Points, in no order, along strands that fork, close into loops and pass close to each other.
In the rows, 128 means zero.
Two points are linked if the straight distance between their rows is under 44.3. Some points are linked to none.
mizom: [121  95 146 125 163 159  70 114]
Subi: [144 120 149 147  76  92 140 184]
mik: [115 148 125  79 103 100 116 134]
gaf: [109 193 155 166 145 160 130 135]
fave: [158 100 108  85 103 107 172 105]
Foses: [133 183 164 158 143 152 128 143]
Rusa: [156 127 153 154  96 104 125 175]
riveb: [101  79  93  98 147 128  84 102]
teba: [127 158 152 115  82 104 188 151]
Relis: [136 178 155 178 116 139 159 157]
depig: [102  75  79 116 164 135  97  99]
saz: [ 88 113 151  89 154 158  80 108]
vime: [109 171 122 168  78 118 181 156]
vavu: [112 143 159 139 143 138  72 153]
Vapo: [103 103  67 122 194 140 152  87]
murud: [182  86 143 129 105 119 164 129]
saze: [161 120 142 111 163 156 140  82]
zonob: [124 155 130 183  85 110 142 186]
rokub: [165  64  75 150 128 104 158 126]
kize: [163 128 155 150 112 116 106 161]
ralet: [140 119 133 117 116 110  89 140]
fumen: [142 108 142 121 153 146  91 108]
keras: [156  84  99 106 104  98 123 126]
Muv: [110 129 136 112 125 113  68 148]
suraf: [155 100 152 101  80  93 180 136]
sas: [105  87 123 112 175 168  97  86]
Tem: [148 101 108 101 124 113 111 113]
Rifef: [138 155 146 113 103 111 145 146]
bute: [103  91 141 108 167 166  77 103]
rudo: [167  58  89 137 109 101 158 128]
seve: [132 126 174 130 173 173  91 109]
Vivin: [131  95 123 120 179 165 112  82]
lud: [146 100 133 126 166 155 105  94]
kupov: [148 111 118 116 176 162 150  66]
Fur: [145 140 152 163 119 120  90 171]
Mek: [164  95 108  90 113 115 187  92]
Vobu: [158 110 137 118  93 101 124 152]
Vizi: [ 83 185  97 165  99 127 129 144]
Tadir: [147  88  93 115 139 119 113 104]
fup: [100  82  66 151 192 135 118 111]
Lerun: [111 118 159 129 154 150  61 135]
Zosok: [105 115 128  91 128 119  74 123]
kenit: [107 101 118  87 140 129  80 106]
bebes: [109 104  58 111 174 125 157  87]
vuto: [134 100  66  99 147 118 164  82]
tigub: [114 186 137 132 101 122 167 146]
Nupaf: [158 101 132  89  88  97 175 121]
Meso: [ 79 162 167 118 155 162  96 128]
Degit: [127 156 148 174 124 127  88 173]
tipa: [100 175 105 181  95 126 132 158]
kug: [103 169 128  93 105 105 125 142]
Bado: [131 104  98 127 193 162 148  71]
guvud: [142 130 159 108  78  96 185 147]
zefu: [168  69 104 127  99  97 137 133]
roli: [ 86 137 167 100 158 163  87 116]
Zigu: [ 84 189 109 141  99 118 132 148]
nitiz: [ 94 182 159 141 152 157 109 130]
buf: [111 165 116 187  89 121 142 171]
Foliv: [100  74  76 134 181 142 105 101]
pigid: [152 109 139 119  77  88 138 165]
fom: [136 147 175 126 166 168 105 112]
sigad: [109  94  89 125 192 158 133  76]
Boref: [102 160 151 163 137 138  81 159]
rim: [159 115 140 125 112 110 111 146]
Ber: [ 82 182 118 114 107 109 120 144]
ruv: [142 172 165 169 131 141 133 156]
Nez: [158 103 103 112 148 134 153  86]
bakun: [122 160 146 175  79 115 194 164]
nop: [129 167 150 116 121 124 132 136]
Gudo: [136 165 154 175  96 127 170 167]
mip: [124 172 144 111  93 108 167 147]
Kosa: [103 183 105 171  85 133 171 137]
kofev: [152  95  77  99 131 113 184  88]
tek: [152  77  72 129 135 111 141 111]
Pupar: [139 169 173 133 151 152 122 124]
pag: [129 144 141 167  78  98 145 187]
bel: [112 187 143 132 118 127 141 141]
tus: [165 133 152 111 148 147 137  99]
mebev: [115 138 149  89 147 141 105 101]

A piece is all that can be reached along the links. How many separate loops has the piece of each point below (a circle has one, a figure eight two, a Y none), and how many tips (points with one link)?
Ber | loops 2, tips 4
Rifef | loops 1, tips 1
zefu | loops 1, tips 0

A fork is a point with three links, a tip a point with one. Leave the first point through the second and follow the links. Name the first fork or tip that comes.
vime; bakun | Foses
ralet; Muv | fup
Zigu; Vizi | Subi
lud; Vivin | bute
Foliv; depig | rim
Nupaf; suraf | mip
ruv; Relis | Kosa
sas; Vivin | mizom
Vapo; sigad | tus

Name the points in between on the shortest way along the links from the first point to the second, in order.
Foses; Meso | gaf nitiz
keras; rokub | zefu rudo
fumen; Fur | mizom Lerun vavu Boref Degit
zonob; kug | buf tipa Vizi Zigu Ber
